Points on a hilly landscape, in no order, each with its height.
A climber steps from a point to the highest of its 2 nearest points, and stops where none of them is higher. Distance is the straight distance between rows; heights are no part of it.
(1150): [ 85  93  90  81 100 109 114 113  82  96 138 144 129  81 143  94  89  81
  92  82  91]  (h 7.64)
(717): [ 84 125 118  72 118 108 102 114  97  86 108  98 138  79 104  92 120 100
 112  69  48]  (h 2.07)
(1005): [100  79  69 120 100  87  76 109  54 106 118  55  87 120  57 111  89  69
 112 109 140]  (h 6.12)
(637): [103 110 123 109 120 124  93 109 101  99  93  91 114  95  75  92 133  63
  96 107  81]  (h 6.49)
(168): [110 106  98  85  99 134  69  77  88  65 113  88 142 111  87 119  85 116
  82 105  95]  (h 7.03)
(96): [ 79 102  86  85 111 102  99  91  57  95 106  71 108  88  72  47  82  91
 129 123 116]  (h 3.16)
(1166): [ 95  86 112 129  65 103 129 102  65  78  91 100  90 118 118  91 148  61
  91  90 105]  (h 6.24)
(580): [129  88 115 119 110 103 106 112 127  85  71 140  97 104  95  98 122  76
  90 103 124]  (h 6.47)
(786): [105  80 120  80 121  71 113  89 103 136 134  93 130  94  78 125 117 100
 121 149  97]  (h 6.86)
(81): [ 83 136 100  72  99  94 106 104  87 140  63  95  76  98 112 131  83  96
  95 132  60]  (h 4.61)
(875): [127 104 126 137  84 106 106  83 103  58  69 122  97  98 119 112  85 138
  61 120 108]  (h 6.42)
(146): [ 99  93 101  76  89  89 121 103  96  92  84 131  73 105 117  78  78 110
  95  51 104]  (h 8.00)
(1197): [ 78  96 122  79 105 117  68  97  70  94  92 116 152 126 104 116 122  93
  65 126  68]  (h 7.05)
(250): [ 82 112  96  88 114 133  89 106  95 143 110  82  91  94  87 116 134  47
 116  92 107]  (h 5.58)
(576): [ 78 118  69 124  77  85 115  59 101  96  79  85 103 110  85  87 103 106
 102  98  78]  (h 3.56)
(346): [ 72 156  82  22 107 122 112 104 114 148  97 113 113  82 108 112 117 107
 108  93 112]  (h 7.26)
(601): [ 87  61  87  81  89 109 115  78  83  67 113  98 118  97  78  99 106 105
 120 100 147]  (h 4.53)
(92): [114  97  78  98  87 111  92 101  71  68 113  55 110 146  59 119 104  88
 105  86 123]  (h 5.84)
(631): [ 67 128 134 105 102 101 128 100  72  88  60 108 109 110  75  82 153  89
  61  97  79]  (h 7.71)
(877): [ 84  95 113  91  80  67 126 119  94 147 105 124  80 129 121 113 118  91
 100 112  95]  (h 6.60)
(307): [110 105  89  92 108  92  39 101  84 130  98  73 107 139 101  67  89  76
 116 119 120]  (h 2.75)
(837): [108 137 107  85 106  70 125 108  78 134  93  76  90 113 110 124  68  92
 124 148  92]  (h 5.13)
(584): [ 86 120  82  67 114  89  54 140  82 125  71  95 101 129 116  70 104  60
 116 100 111]  (h 3.15)
(962): [ 99 118  46 125 130 104  83 124 131  84 100  63 102  94  71 104  71 100
 149  91 141]  (h 2.02)
(494): [117  91 106 135  72  69 128 119  73  84 104  83  71 115 117  97 106  73
 113  93 114]  (h 5.71)
(588): [112 116  84 125  83 114  93  55 111  98  87  66  90  87  77  93 112  99
 101 106  95]  (h 3.17)
(1222): [ 79 121  86  58  98 115 114  91 119 139 107 128 124  90  94 115 121  89
  86  74 112]  (h 7.78)
(47): [112 106 104 121  92 111  96  68  95  69 104 124 117  81 136  91  57 134
  60 129  88]  (h 6.69)
(768): [128  50 121  89  86 105  94  89  83  76 129  79 100 103  82 104 108 132
 111 110 127]  (h 3.95)
(222): [ 86 118 106 122 104 135 117  96 117  61  96 109  91 110  67  95  80 139
  90  77  98]  (h 2.87)
(706): [103  97  97 130  98  94  87 101 124 113  60 118  52  78 130  83  86  98
  95  90  70]  (h 0.85)
(817): [ 95  86 116 129 111 152  79 118  95 101 146  93  84 103  87 105  68  90
 102 120  81]  (h 5.29)
(344): [102 109  96 116  93 126 111  97  93 104 114 137 115  80 131  96  87  58
  65 116  92]  (h 7.27)
(111): [ 79  97  75  92 103  76 106  91 101 102  86  99  92 110  56  94 101  93
 103  79  92]  (h 3.98)
(103): [104 124  98 114 109  94 123 107  86  61  90 112 133  96  95  97  83  91
  90 121  70]  (h 6.46)
(848): [114  93 134 123 110 144  81 104 112  74  75 124  94 102 110 129  74 121
  60 116 107]  (h 6.15)
(467): [113 115 122  97 101  66 112  91 141 106  95 115 121 113 103  75 121 118
 105 100  78]  (h 7.33)
(314): [131 126 130  66  87  96 138  72 105 117 116 109 107  67 100  98 137 103
  61  80 112]  (h 6.77)
(267): [ 65  72 126 101 111 109  72  68  98 106  83 148 112 100 113  96  91 135
  45 116  83]  (h 6.20)
(673): [ 92 111 111  92 105  93 139 115 101  63 100 126 136 113  93 122  96 106
 103  79  92]  (h 6.72)
(330): [ 87  90 121 121  97 143 122  87  67  55  73  97  91  79  79 106 112 103
  83 114 124]  (h 3.25)
(870): [ 76  72  84  78 112  88  83 108 104 110 109 104  99 129  74  81 100 101
 136  53 131]  (h 4.57)
(513): [108  79 114  77  95  77 101 116  94  74 105 107  88  93 128 107  98 121
  93  49  66]  (h 7.43)
(89): [139  93 112 121  94 115  81  76 115 110 107  73  69  76  94  78  99 117
  96 113  91]  (h 2.67)
(648): [ 98 117 116  73 107 117 140  73 100 108 112 121 115  79  63 113 123  99
  58  67 116]  (h 7.21)
(186): [111  87  84 121 109 116  76  85 153  95 114  73 117 120  76 131 108 107
 131 104 121]  (h 2.47)
(273): [ 83 110 122 139 119 138 120  88  97  65  75 119  79  76  67  92  93 103
  48  79  99]  (h 3.03)
(710): [118  75 101 131 113  97  59 124  84  83 129  51 113 106  91  63  92 103
 135 145 117]  (h 4.22)
(356): [136 124  85 101 115  80 101 117  85  66  98  85 124  93 107  82  66  93
  96 148  76]  (h 6.13)
(821): [121  97  52 129  84 108  95  92 124  62 121  91 101 113  82  93  80  98
  84  51 101]  (h 2.51)
(605): [ 90  89 123  65  97 109  97 119  96 103  79 157  89  96 123  81 118  97
  53  64 106]  (h 7.41)
(597): [ 80 128 105  67  93  99 108  83  91 150  85  82  92  75 106 133 132 102
  99 117  69]  (h 4.18)
(725): [107  87 101 113  74  98  91  56 101 136  77 100  98 100 115 103 122  95
 110 150 120]  (h 4.27)
(265): [112 125  95 100 121  70 133 109 140 137 126 102  98  82  92  94 114  84
 129  73 101]  (h 1.47)
(675): [115  91  72 113  93 155  77 122 126  92 115  96  55 103  82  92  45 124
  76  93  99]  (h 4.32)
(18): [120  77  80 130  91 110 132 114 141  72 142 109  78  86  91 134  50 140
 107 102 118]  (h 5.56)
(947): [117  62  80  99  99  69 104 117  97  83 114 113  82  89 116 132  56 105
 105 112  99]  (h 6.75)
(19): [ 52 140 109  68 108 112 111  99  92 100 107 124 142  77 110  85 144 113
  69  65  66]  (h 1.98)
(1036): [102  88 107 102 116 112  78  94  83 106 131  81 124  91  86  54 104  82
 138 140 142]  (h 3.67)
(1188): [108  90  99  97  84  75  62 117  73  95  81  77  72 142 127  74  83 101
 112  83  85]  (h 3.86)
(4): [115  66 105  74  83  61 110 111  64 101 137 109 105 118 124 102  63 103
 102 114 101]  (h 7.48)
(958): [111  57  84 123  89 104  82  98 127  83  92  72  87 113  91 152 107 113
 133 106 146]  (h 2.89)
(276): [ 99 131 109  85 100  79 126 116 126  95  84 146 135 112 130 108 106 104
  79  83  90]  (h 6.93)
(785): [ 48 135  87 108 100  97 122  98 124 113  54 155 101  72 124 100 134 101
  59  89 104]  (h 7.88)
(585): [104  58 129 113 109  98  93  86 100 116 111 100 107  95  79 155 124  98
 100 145  85]  (h 5.76)
(1028): [ 70 103  82  92 115 107 111 103  73  91  81  76  77  76  95  62  69 115
 157 100 147]  (h 2.69)
(721): [131  40  95 118  84 122  91 101 114  64 127  82  95  99  85 130 104 144
 102 134 140]  (h 3.43)
(1109): [105  94 141 127 114 159  74  90 104 109 113 114  85  93  88 126  84 110
  66 120  95]  (h 5.81)
(1186): [111  85  72  87 112  70  96 100  70 133 125  54  70  92  54 125  85  82
 114  88 130]  (h 7.68)
(990): [100  99  70  75 113 107 106 104  82 118 132  81  90  73  87 129  95  54
 107  72 104]  (h 6.05)
(411): [117 126  97 100 109  66  96 113  72 106 114  62 107 109 109  83  57  98
 121 151  87]  (h 5.66)
(129): [ 84  96 130  88  98 119  83  84  84 116 107 142 133 139 105 110  85 111
  63 146  96]  (h 6.63)
(604): [133 107 130  81  95  86 100  74  93 113 112 105 126  81 114 119 129 110
  59 113  74]  (h 6.28)
(977): [ 72  73 103  94 113 117  76  90  99 103  90  84  78  66  87  87 119 104
 129  77  74]  (h 0.31)
(271): [115 107  85  90 105 132  76 104  93  50 115  53 127 115  63  99  97 110
 105 105 106]  (h 6.48)
(553): [106 100  97 127 127 125  76 140  86 101 147  70 107  93  97  92  59  79
 131 153 109]  (h 4.76)
(485): [ 93 116  99  95  71  62 102 112 103 115  88  84  99 133 147  80 141 100
 120  61  86]  (h 4.79)
(373): [130  87 111  85 106  62 110  82 121 107 136 113 134 108  89  84 104 124
 106 117  96]  (h 7.99)
(657): [140  92  74 111  87  56  94  79 106  97 110  74 106 102 116  63  72 127
 119 131 149]  (h 1.84)
(650): [ 87 100 110  89  85 114 126  69  63  68  73 100 102  72 104 118 119 109
  69  95 107]  (h 3.47)
(552): [ 88 135 123  70 106 119 111 113  79 104  68  94 109  92  81  77 145  68
  82 101  83]  (h 7.18)
(1004): [127  85 107 108  74  67  67  89 107  96  96  66  99 136 131  64 128 116
 124  70  98]  (h 4.37)
(551): [112 118 114 115  99  84 114  85 126 137  82  89  99 118  94  82 130  79
 129 133 133]  (h 5.03)
(323): [ 85 128  76 119 126 121 110 138 110  67  78  71  79  92  89  83  66 107
 164  88 128]  (h 2.32)
(562): [ 87  94  86  97 104 104  51  82  90 141 122  71 101 143  68  75  82 108
 126 107 145]  (h 2.35)
(751): [ 86 101  90  67 102  93  69 136  73 101  70  79 102 120 137  98 105  85
 125  81  80]  (h 3.48)
(145): [109 112 104 126  89  58 115 133 101 113  90  75  69 120 129  90 115  71
 136  69 106]  (h 5.21)
(82): [121 108 116  96 106 108 109 104 108  88  48 139  88  93  86  82 124  77
  49  79 120]  (h 6.96)
(394): [117  66  78 114  99 118  81 125 137  92 127 101  64  97 100  99  37 161
 103 120 109]  (h 4.93)
(182): [ 89 126 100 112 108 100 121  88 109 116  45 147  75  72  99  85 113  86
  46 111 102]  (h 7.49)
(1153): [ 78  65 142 115  90  99 115 124  71  89  87 131  94 113 112 103 148  70
  71  97  96]  (h 6.74)
(893): [ 96 133  86  60 105 110 104 114  89  67  92  96 135  99 107  67  92  93
 110  57  80]  (h 2.19)
(21): [147 104 123 104 105  90 117 108 129 108  73 100  83  92  97  94 130  82
 118 108 134]  (h 5.79)
(230): [108  73 115  75 102  96  68 114  91  72  82  88  83 105 104 131  86 136
  99  72  58]  (h 6.84)
(1029): [100 104 111 141 104 117  97  86 120  95 115 132 102  66 139 101  73 106
  69 111  75]  (h 6.94)
(948): [ 98 102 104 145  69  81  97  98  94 113  79 105  65 107 145 108 102  84
  90  97  58]  (h 1.03)
(1168): [119 133  76 100 128  84 104  86 155 127 123  82 107  98  68  98  90  95
 135  81 109]  (h 1.72)
(202): [103  79 112  95 102 111  80 132  78  78  96  64  66 118  99 134  80 116
 115  99  85]  (h 6.16)
(943): [103 119  67 141  80 112 110  86 133  70 115  93  83 124  71  78  60 136
  81  71  87]  (h 2.70)
(1235): [ 87 103  96 125  91  73 116  97 104 117 111 104  84  73 139 128  98 101
 110  90  53]  (h 1.18)
(461): [ 78  77 100  97 109 110  69 112 118 126  76 121  57  73 113  90 111  85
 101  79  70]  (h 0.62)
(1130): [ 85 115  98 118  99  75 140 106 135 137 113 133  95  68 143 103 110  90
 118  87  76]  (h 1.29)
(539): [139  68  83 122  99  95 109 134 117  66 110 100  79  81 112 114  70 106
 115  94 126]  (h 6.14)
(914): [ 61 125 112  42 112  99 102 120  93 142  87 115 115 107 126 108  97 118
 133 115  95]  (h 6.71)
(1158): [ 93  77 101  75  81  64 134 109  70 104 149 129 125 103 125 103 102  92
  90  93  91]  (h 8.04)
(878): [ 46 109 115  67  98  94 120 128 105 134  97 133 104 118 112 144 130 103
 101 113  90]  (h 6.25)
(1238): [119  97  55 119 130  83  86 102 154 116 130  80 108 102  68 103  84 100
 140  97 146]  (h 2.05)
(199): [111  70  98 124  93 101  88  82 102 134 105  95  95  96 112 150 134  66
 103 133 102]  (h 4.91)
(510): [ 69  96 130 111  93  75 138 100  85 106  78 131  96 127  90 105 130  98
  73 108  79]  (h 7.24)
(262): [ 68 131  83  88 112 110 112  76 145 122  86 145 127  71  98 103 111  99
  78  64  88]  (h 8.23)
(1223): [ 72  73  71 101  99 114 101  86 104  75 122  85 108 129  57  90  84 119
 135  66 132]  (h 5.09)
(1226): [141 109 103 111  89  80 104  81 114 108 110  75  78 102  95  43  81 119
 111 114 109]  (h 2.21)
(705): [ 87 110 103  86  82 104 115  69  96 113  60  92  72  70 111 143 123 117
  82  82  89]  (h 3.76)
(1011): [ 96 119  62 103  89  87  98 104 110  72 102 102 117 110 114  67  90  85
 117  41  93]  (h 2.31)
(1086): [113  94 107  71  94 110  65 107  65  83 108  93 135 120 118 105  84  95
  89 128  76]  (h 7.57)
(1227): [114  70 106  98  99  90  71  70 127 131 111 119 110  69 133 108 117 116
  84 113  75]  (h 5.69)

For each start below, name the point where the climber stops.
(551) => (262)
(1226) => (1223)
(461) => (1238)
(751) => (631)
(962) => (1158)
(1109) => (1158)
(675) => (1158)
(717) => (373)
(330) => (373)
